Each scene shows the same named points in several views. A view is turned or mirrored, and shifted as a whole, has a little noise and may leave points out.
In the rows, zero is written as 128.

Scene 1
View 1
Buz: [123 173 127 166 124 145  89 166 140 142 140  99 109 171 125 136 144 139
 159 164 167 140 118 129 169 135 136 114 179 128 137 170 147 167 131 102
 140 133 108 132 121 142]
kon: [121 152 143 176 102 105 131 166 140 153 127  97 100 141 133  95 113  85
 137 160 139 131  77 121 129 126 109 110 110 130 161 118 155 122 131 116
  97 122 102 161 156 108]
kug: [105 190 139 161 118 166  59 141 164 126 141 101 105 151 137 143 132 182
 182 145 182 182 139 127 155 115 152 108 185 121 121 214 138 164 125  97
 155 137 114 109  97 145]
Vene: [ 95 201 160 175 104 134  74  81 151 134 105 101  92 105 132 130 104 186
 172 117 149 221 133 133 122  95 123 104 137 121 126 203 139 110 107 110
 110 153 114 107 103 133]
musel: [132 206 138 141 135 147 132  99  95 156  99 100  87 135 106 140 160 153
 157 150 132 159  86 153 186 167  90 129 144 119 149 141 141 128 112 117
  85 139 110 123 130 140]
gup: [121 149 125 168 105 113 145 178 134 159 130 108 119 162 119  99 118  73
 139 184 132 123  83 125 138 144 116 114 133 138 163 106 169 145 142 104
 108 103 104 166 155 123]
godil: [104 112 118 183  80 112 115 186 178 139 109  96  95 170 147  98 103  89
 141 190 172 140  94 113 143 111 126  94  91 113 145 142 184 152 148 119
 111 105 108 154 166  91]
nafa: [133 169 109 148 125 118 156 136 106 174  99 113 116 161  91 130 118 121
 143 181 112 142 105 132 156 161 108 113 162 136 162 110 166 131 141 110
  78 107  97 139 149 156]
Nosir: [100 173 159 180  95 141  75 122 150 124 109  83  77 138 146 124 148 151
 159 151 177 185 102 142 164 112 115 110 112 108 126 193 159 150 110 113
 125 158 122 125 124 109]
Dila: [110 180 140 147 119 162  88 124 169 129 115  96  72 129 148 131 116 174
 169 135 174 180 104 122 149 123 122 102 119 106 128 193 124 120 128 124
 107 114 105 108 122 106]
kota: [128 183 101 140 132 138 135 123 123 172 105 121 128 163  92 147 100 158
 162 172 127 166 137 125 151 149 134 103 196 135 151 145 154 133 144 105
  95 101  93 120 131 176]
ror: [127 203 154 169 120 122  92  79 114 154 100  87  82 109 123 141 130 174
 149 118 129 188 116 137 152 112  98 114 140 123 138 171 128 101  99 126
  82 176 106 114 116 141]
sil: [137 163 114 155 127 116 129 135 128 168 107 103 101 152 116 133 104 134
 138 161 127 145 110 120 157 132 116  98 147 125 151 136 146 115 136 128
  77 124  94 131 147 136]
Ket: [121 173 117 142 127 132 135 143 144 164 124 120 117 141 112 118  82 134
 158 154 130 154 111 113 118 135 130 101 156 137 157 135 136 107 150 111
  92  87  92 131 135 141]
Zisi: [113 167 149 175 102 128 120 162 126 138 136  96  99 145 133  98 152  89
 150 162 151 134  72 141 153 144 107 127 121 129 156 131 160 153 123 100
 120 130 117 160 142 113]
povu: [115 196 162 160 126 166  78 172 149 121 175 102 100 142 146 112 164 130
 176 134 179 137  90 136 150 140 136 135 173 132 139 176 124 167 120  86
 162 132 118 139 102 127]
som: [103 162 127 146 114 145 148 163 147 144 131 130 122 152 117 100 111 102
 167 177 148 150  85 129 123 162 130 116 140 134 159 125 163 145 152  91
 115  62 108 147 140 124]
ges: [121 201 147 142 134 144 139 128 114 156 131 116 111 126 109 112 130 126
 165 141 126 154  85 138 133 160 111 128 156 141 157 128 134 118 129 100
 103 107 104 134 125 143]
kige: [ 74 169 173 177  82 143  91 130 172 110 118 102  85 115 153  93 121 127
 173 143 175 200  80 140 118 112 119 112  83 116 134 177 160 138 120 103
 129 115 129 138 125  87]
View 2
kota: [108 154  83 139  81 151 116 159 115 161 110 133 117 174 164  93 187 163
 125  93  85  91 148  77 126  70 133 161 124 100 131  96 142 155 143 136
 142 105 149 137 191 101]
kige: [127  92 153 155 149 176  91 124 163 120 135 172 117 165 178  83 163 122
 160 196 100 119 109 116 100  80 121 166 148 170 198 146 151 192 119 106
  93 164 119 137 126 123]
povu: [144 128  65 150 112 198 113 132 133 110 149 189 146 122 152  89 147 163
 184 148 150 129 114 113  97 111 121 170 149 132 163 137 131 203 115 119
 149 109 108 133 116 112]
godil: [102 123 172 121 139 186 152 126 155 168 138 119  98 147 119 115 153 122
 114 150  77  97 144 112  91 104 139 125 154 138 191 179 167 184 134 108
 130 170  84 135 147 140]
sil: [106 144 130 144 107 153 130 140 109 161 137 128 126 156 128 101 193 140
 122 113  83  93 147  81 129  95 133 128 132 137 141 117 159 166 149 124
 122 132 158 152 164  97]
musel: [134 145 106 152  85 142  84 134  88 144 158 161 138 130 161 102 191 125
 146 124  95  80 148  77 132  95 103 149 129 173 150  87 161 172 139 109
 121 113 215 170 138 100]
kon: [119 123 158 125 116 175 140 114 125 141 143 126 147 133 119  97 162 131
 138 133  74  94 141  86 123 125 127 111 149 145 177 148 178 167 142 100
 111 163 122 138 144 102]
som: [127 145 117 113  78 192 128 136 140 143 120 146 129 151 153  94 147 135
 146 129  63  72 132  72 119  98 138 149 129 111 190 136 154 146 131  93
 124 130  87 124 157 115]
ror: [119 111 126 179 137 121  82 131 102 128 145 156 138 160 167  82 212 150
 146 143 122 126 134  98 130  81 109 153 141 175 127  85 157 192 142 140
  99 136 221 163 146  87]
Dila: [114 135 127 184 142 178  99 143 140 141 148 182 105 180 155  92 191 130
 151 171 121 118 109 110 116  64 135 167 126 162 150 134 121 194 134 123
 110 127 148 163 133 103]
Buz: [123 140  75 140 110 178 125 149 125 145 138 157 122 131 148 103 163 166
 146 120 134 113 137 109  92  98 126 161 148 121 145 129 140 198 128 132
 163 111 125 137 145 124]
gup: [125 135 131 102  89 177 147 121 125 151 132 118 138 122 121 104 152 140
 134 111  65  79 154  80 115 124 130 117 149 120 183 144 181 158 137 102
 131 147 104 130 155 118]
kug: [118 127  66 172 138 174  99 158 146 130 126 182 108 168 177  89 175 175
 159 149 156 147 114 128  89  66 126 194 144 121 133 120 113 213 123 150
 151 106 129 135 148 120]
Zisi: [137 121 126 118 104 177 123 119 127 133 149 146 142 110 140 104 150 133
 150 138  92  91 144  97 106 126 113 135 159 154 188 141 175 181 126  99
 130 143 125 137 128 123]
Ket: [111 143 120 147  98 172 129 136 126 143 118 139 138 177 139  79 184 149
 138 119  78  96 128  71 140  87 148 137 121 111 148 122 143 147 146 115
 109 129 121 137 175  81]
Vene: [116  95 124 189 158 136  73 142 136 116 120 172 124 191 198  71 205 156
 155 169 124 149 113 115 116  56 116 178 141 156 137 100 138 197 130 146
  89 143 177 144 153  96]
Nosir: [122 106 125 161 150 156  93 137 140 137 148 170 105 144 170 103 175 138
 146 171 130 126 128 132  87  80 108 171 158 174 164 129 148 217 124 131
 126 143 159 151 127 132]
View 3
Buz: [105 114  93 125 101 119 145 147 177  84 111 100 100 113 110 127 115 107
  36 116 128 134 185 144 175 150 154 157 191 131 148 116 165 104 122 167
 136 120  80 110 158 169]
kige: [ 74  92  93  76  73 125 124 132 139 113 113 114 142  71 117 153 155 142
  35 125 117 140 132  94 214 160 140 123 167  77 128 177 148 136 135 160
 125 207  66 123 137 149]
ges: [ 97  91  87 120 111 137 165 152 143 138 116  84 102  68  84 103 136  66
  56 115 103 168 155 118 146 178 126 165 162 122 132 138 191  84 123 160
 147 168  94  83 150 140]
som: [ 80  69  75 130 116  90 157 145 156 139 106  86  94  73  73 126 143  94
  36  93 120 135 149 109 140 165 122 152 159  63 140 123 193 109 135 167
 143 171  69 107 142 131]
sil: [109 101 110 122 125 131 159 155 166 126 118  84  91 107  78 110 125  86
  93  91 139 171 141 118 143 165 127 134 139 126 147 124 157 104  95 172
 162 159  73 121 142 149]
povu: [111 102  78 106  93 134 134 137 167  86 112 106 105  83 135 133 127 120
   3 147 105 117 184 145 187 154 154 174 207 130 141 143 175 110 136 147
 100 148 100  81 163 179]
Nosir: [ 90 126 100  84  72 134 120 135 145  82 122 105 140  87 126 146 115 134
  56 114 131 153 148 123 225 153 165 125 173 121 138 164 139 126 115 168
 140 161  74 126 139 157]
Dila: [ 83  98 110  72 104 153 146 133 146 114 127 117 136 111 123 130 114 121
  58 113 135 140 145 120 189 180 152 128 184 127 147 164 119 117 115 140
 142 186  57  92 136 146]
Zisi: [111 107  76 133  95  98 128 141 160 110 113  85  92  50  96 136 132 108
  46 109 123 143 137 125 173 145 137 163 136  90 138 143 189 120 116 176
 121 168 104 121 145 166]
nafa: [100  92  94 144 132 112 173 156 162 140 116  71  78  95  58  98 122  59
  82  78 131 172 152 123 119 168 120 152 140 109 146 106 189  87 104 175
 172 143  76 111 143 132]
kon: [121  89  93 131 116 108 134 151 172 133 113  87  82  69  79 132 155 113
  66 105 129 151 118 108 148 146 114 142 116  86 142 139 174 124 106 173
 127 190  95 135 143 167]
Ket: [ 93  74 107 117 131 135 175 160 169 145 110  93  95 115  77 106 152  87
  64 107 123 153 154 107 127 178 112 140 164 111 142 120 167  93 118 159
 157 170  63 106 154 141]
musel: [102 121  86 113  97 146 155 139 125 117 135  71 115  60  97 102  88  56
  91  96 121 195 138 134 172 179 152 160 142 150 132 158 176  87  95 167
 164 158 102  83 130 139]
ror: [101 128 122  80  79 184 149 154 129 109 127  88 137  94 111 114 127  85
 100 122 116 207 144 112 202 176 144 125 156 174 124 172 145  92  93 167
 166 167  93 113 144 153]
Vene: [ 75 110 129  57  70 185 147 156 132 106 119 106 159 114 122 130 150 116
  68 133 112 184 162  95 219 181 144 106 191 152 120 170 130 103 123 160
 163 173  63 120 151 144]
godil: [100  91  97 130 113  76 121 137 188 115 109  99  88  94  85 154 143 149
  53  84 156 114 123 108 166 128 126 121 127  53 161 127 149 151 111 175
 128 182  56 161 139 162]
gup: [114  88  82 152 123  86 144 154 181 129 105  80  70  69  68 125 148  99
  52  96 131 141 136 114 133 144 115 157 128  72 148 112 195 117 114 181
 135 163  92 134 151 158]
View 4
Ket: [103 117 157 103 119 147 131 144 127 136 128 117 125 143 151 156 144 165
  59 131 104 116  93 143  87 104 135  97  83 117  96 121 127 107 159 151
 118 152 134 138  99 103]
kige: [102 172 152 139 136 124 144 122 162 117 139 179 145 126 164 146 174 120
  94 138 131 135 100 185 165 125 110 154 145 157  76 151 175 110 140 157
 137 179  97 176  70  99]
kon: [102 142 166 132 127 140 150 146 117 126 132 154 142 129 147 184 142 163
 103 136 102 128 119 176 123 123 135  98 111 119  85 118 131 132 146 151
 160 123 114 104  48  83]
ror: [125 146 125 126 132 107 113  66 116  92 129 156 135 153 162 164 149  89
 104 120 173 111  77 138 130 108 137 146 126 115  99 141 117 115 216 123
 104 152 137 121 114 101]
Nosir: [135 182 131 140 128 111 147  85 145 104 147 163 134 167 179 150 165  99
 106 126 127 108 113 179 166 131 135 176 133 145  92 143 144  97 166 137
 145 169 111 151  85 100]
sil: [114 122 148 112 112 133 136 127 114 119 124 119 124 160 162 169 135 139
  84 138 107 112 108 150 106 112 149 120  88 106 101 119 116 121 175 133
 141 133 138 106  90  92]
ges: [124 122 159 100 159 143 123 114 118 136 126 139 131 135 128 145 162 148
  66 107 125 102  93 162 106 102 143 113 100 111  91 104  98 111 166 142
 108 122 119 145  87  98]
gup: [109 138 172 115 137 154 157 156 108 132 145 135 133 141 143 171 148 177
  80 131  75 113 134 181 110 117 146  94  88 119  96 103 115 118 137 155
 173 110  99 110  46  88]
povu: [166 202 140 123 158 133 146  85 134 153 152 168 130 157 148 135 171 167
  97  80 102  73 125 187 136 138 155 131 118 142  84 113 113  69 128 163
 110 162 122 183  89 118]
Zisi: [125 160 164 128 153 140 156 123 119 130 142 163 140 138 143 166 164 153
 100 117  98 107 129 196 142 129 144 123 117 125  87 107 116 115 141 149
 162 119  95 126  45  88]
kug: [156 198 122 118 124 121 138  76 143 125 168 134 114 187 186 127 166 134
  80 104 111  82 111 153 133 127 148 160 103 155 105 142 138  51 155 158
 110 203 134 190 128 134]
Dila: [125 150 131 124 119 112 135 112 166 128 113 143 127 154 178 143 149 119
  89 132 126 111  94 170 142 131 138 169 127 133  81 145 149 101 150 136
 103 188 148 165 108 108]
kota: [123 116 147  85 124 145 131 117 113 118 146  84 109 180 160 140 151 140
  41 126 101  94  96 132  85  94 151 123  60 114 120 115 102  86 180 141
 127 146 128 141 115 111]
nafa: [113 103 162  96 134 149 141 135  99 119 130 100 122 162 142 157 148 144
  55 133  95 105 108 156  97 100 153 115  70  99 112 101  88 117 177 135
 152 104 113 101  76  88]
musel: [142 113 141 108 158 120 120  87 118 114 106 132 129 154 142 147 159 100
  80 113 143  94  87 171 132 108 157 157 114  94  96 103  80 122 196 111
 116 110 123 118  87  87]
Vene: [112 164 123 128 121 112 114  72 139  94 151 155 134 153 174 142 160  94
  87 126 172 123  75 130 136 108 116 152 127 149  98 162 158  95 194 146
  98 197 125 167 126 113]
View 5
kota: [105 118 128 115  84  97 124 162 106 156 103 146 108 196 190 128 124 146
 122 117 124 124 163 147 129 116 126 208 129 190 136 124 134 125 106 114
  96 142 138 125  90  66]
Zisi: [134 129 154 133 101  71 152 168 129 154 110 151 107 124 142 104 104 123
 160 109 176 129 168 167 147 146 113 142  99 141  94  89 105 175 118 111
 151 145 124 132  84 148]
Dila: [121 110  95 129  82 115 139 145 136 149 105 141  65 177 141 106 114 143
 124 149 179 106 140 135 133 119 131 151 123 131 125  99 143 127  96  77
 146  78  55 124  73 122]
nafa: [118 118 144 123 106  93 155 178  88 165 109 168 107 169 160 132 106 125
 150  94 121 126 175 158 145 117 129 199 112 181 119 119 104 150 114 126
 100 157 162 136  79  97]
povu: [129 147 156 134  48  73 112 134 164 126  90 129 120 134 185  89 114 120
 119 141 220 140 135 143 122 143  91 159 119 122  93  79 131 150 115  92
 164 120  86 127  95 124]
musel: [128  97 131 122 108 117 176 157 104 157 107 201 102 175 131 128 124 103
 121 136 172  97 139 139 125 114 114 193  99 167  98  81  94 136 114 106
  96 120 111 170  87 109]
ges: [133 141 150 124  83 127 144 169 114 148  96 155 106 164 150 120 113 124
 144 118 173 132 135 146 140 126 101 199 110 182 124  82 102 133 113 109
 123 137 133 144  91 116]
kon: [132 134 138 138 110  95 154 181 106 165 107 151  83 140 135 115  96 133
 189  77 152 149 171 168 159 139 121 151  95 141 109 107 108 174 122 102
 145 138 122 116  67 153]
gup: [129 141 158 132 100  75 144 184 106 159 107 140 102 135 156 116  91 129
 177  79 140 150 186 173 162 140 124 160 107 152 111 114 107 173 114 126
 146 165 154 111  71 136]
som: [126 153 153 127  80 102 133 185 121 148 103 114  95 144 153 111  85 140
 157 117 157 129 171 161 162 129 120 167 128 174 141 105 119 146  94 132
 161 153 160 106  86 121]
kige: [132 133  96 125 108 107 144 156 158 154 113 121  74 139 118  94 112 174
 163 147 194  99 145 156 142 155 117 102 106 150 119  79 138 151  92  77
 173  92  77 116 103 158]
Buz: [108 116 144 128  69  54 115 137 144 144 101 141 118 160 198 103 119 128
 115 126 173 132 164 150 124 133 118 164 124 130  97 111 138 152 114 104
 134 130 102 123  85  97]
sil: [115 111 119 129 107  98 150 168  96 167 108 165  82 180 161 125 114 131
 151  94 129 134 163 152 144 117 132 184 111 154 118 119 118 146 120 101
 108 125 115 128  66 108]
kug: [101 117 111 120  60  70 100 118 167 133 102 123 110 175 204  95 138 160
  96 160 191 115 138 139 106 135 111 156 133 137 111  99 164 130 105  75
 138  93  60 123 100  87]
Nosir: [116 100 101 124 108  74 148 134 152 151 114 154  90 156 144  96 132 151
 128 150 185  94 153 154 118 144 122 117 105 128  92  88 140 155 107  75
 141  90  64 138  97 130]
Ket: [123 143 126 128  84 124 128 175 103 155 100 131  81 181 165 125 104 147
 160  96 136 149 151 146 154 119 120 196 123 176 146 115 124 129 110 102
 125 132 125 111  75 107]
godil: [120 124 116 140 114  57 144 175 128 167 118 118  65 133 143 104  86 155
 180  92 135 128 204 178 165 141 150 106 114 114 120 130 135 185 103 111
 171 131 112  89  60 152]
View 6
sil: [129 101  81 131 135 135 121 119 155 164 116 150 112  91 154 137 121 174
 157 129 162 119 153 134 134 104 136  94 153 135 109 115 150 141 144 112
 113 118 145  81 110 149]
godil: [169 134  80 118 172 179 146 132 128 164  40 162  82 115 114 141 111 153
 103 118 167  76 152 113 133  91 133 124 187 131  95 107 182 168 137 137
 170 118 141  91 135 147]
Vene: [ 66 120 116 151 134 132  82 104  94 144  92 119 136 159 127 132 103 196
 139 119 114 143 116 137 122 104 128 153 114 131 154 161 112  87 160 131
  97 131 152  68 152 142]
kige: [111 142 135 122 174 169 135 113  86 135  60 132 114 180 125 130 103 172
  91 104 140 114 144 126 126 111 120 165 149 130 117 143 128 133 160 147
 149 135 152  93 158 125]
povu: [117  96 149 143 127 169 138  81 107 177  87 163 125 119 131 152 165 209
 146  48 134 131 153 145 101 144 141 162 149 153  99 160 125 133 167 153
 172 108 166 129 122  94]
ror: [ 75 103 106 144 141 106 101 112 132 140 125  90 129 133 149 136 116 186
 177 120 141 153 119 142 114 116 134 129 130 138 122 150 114  95 151 104
  80 127 134  78 142 145]
gup: [161 108  99 113 150 173 169 111 175 163 100 171  76  87 143 132 123 177
 124 123 179  95 178 148 124 108 138  97 183 130  83 100 141 175 160 131
 157 115 154  87 116 126]
musel: [ 98  93 112 118 140 114 133  99 151 144 141 112 128 120 187 126 117 184
 180  93 175 171 151 146 124 122 119 101 156 148  92 117 125 124 161  98
  89 137 143 112 115 121]
Buz: [129  90 100 145 114 159 115  84 126 186  73 167 111  88 127 149 144 203
 166  67 143 136 145 138 114 113 140 129 159 148 108 132 157 131 161 139
 149 107 165 115 119 108]
kug: [ 94  96 109 163 100 159  82  80  82 184  60 170 139 121 116 151 137 211
 154  63 114 147 126 129 117 108 135 158 130 147 138 159 146  97 163 152
 140 117 175 110 132 109]
Dila: [100 116 112 136 148 141 100 119  79 159  87 145 152 151 148 142 127 164
 130  91 140 136 142 111 140 112 124 143 128 147 124 153 154 114 138 129
 125 132 153 100 121 139]
ges: [109  97 121 118 131 153 143  98 150 150 140 166 118 110 175 121 114 189
 138 109 164 142 176 156 132 115 126  97 145 135 106 116 117 142 173 121
 119 134 166  95 102 118]
nafa: [134  88  80 120 125 144 140 104 182 164 128 165  94  72 167 124 105 186
 159 124 177 130 169 150 134  95 129  68 170 133  98  90 144 154 164 112
 110 127 162  88 101 130]
som: [140 113 114 111 136 184 156 100 140 160 105 201 103 105 156 122 112 182
 103 108 167 112 186 147 141 103 124  98 157 131 104 105 141 168 172 141
 158 128 179  94 100 114]
kota: [110  84  73 140  93 149  99  90 151 177 118 192 117  74 157 127 105 202
 162 116 150 145 157 149 140  90 127  76 139 134 133 109 147 130 169 122
 104 124 180  82  92 129]
Nosir: [108 122 112 133 152 143 111 103  95 156  53 111 115 154 125 142 114 184
 144  78 144 141 119 122 116 105 126 160 159 142 108 144 146 113 155 127
 127 126 141 110 159 125]
Ket: [120 101  97 131 126 162 129 114 147 165 131 191 124  93 155 132 120 180
 125 137 150 108 170 142 141 105 137  91 129 130 126 124 136 144 155 133
 130 120 170  68  94 143]

In a view up to two points have been moved. Name them for each view, in the order of its rows, or write -.
view 1 -> musel
view 2 -> -
view 3 -> som, nafa
view 4 -> -
view 5 -> -
view 6 -> ges
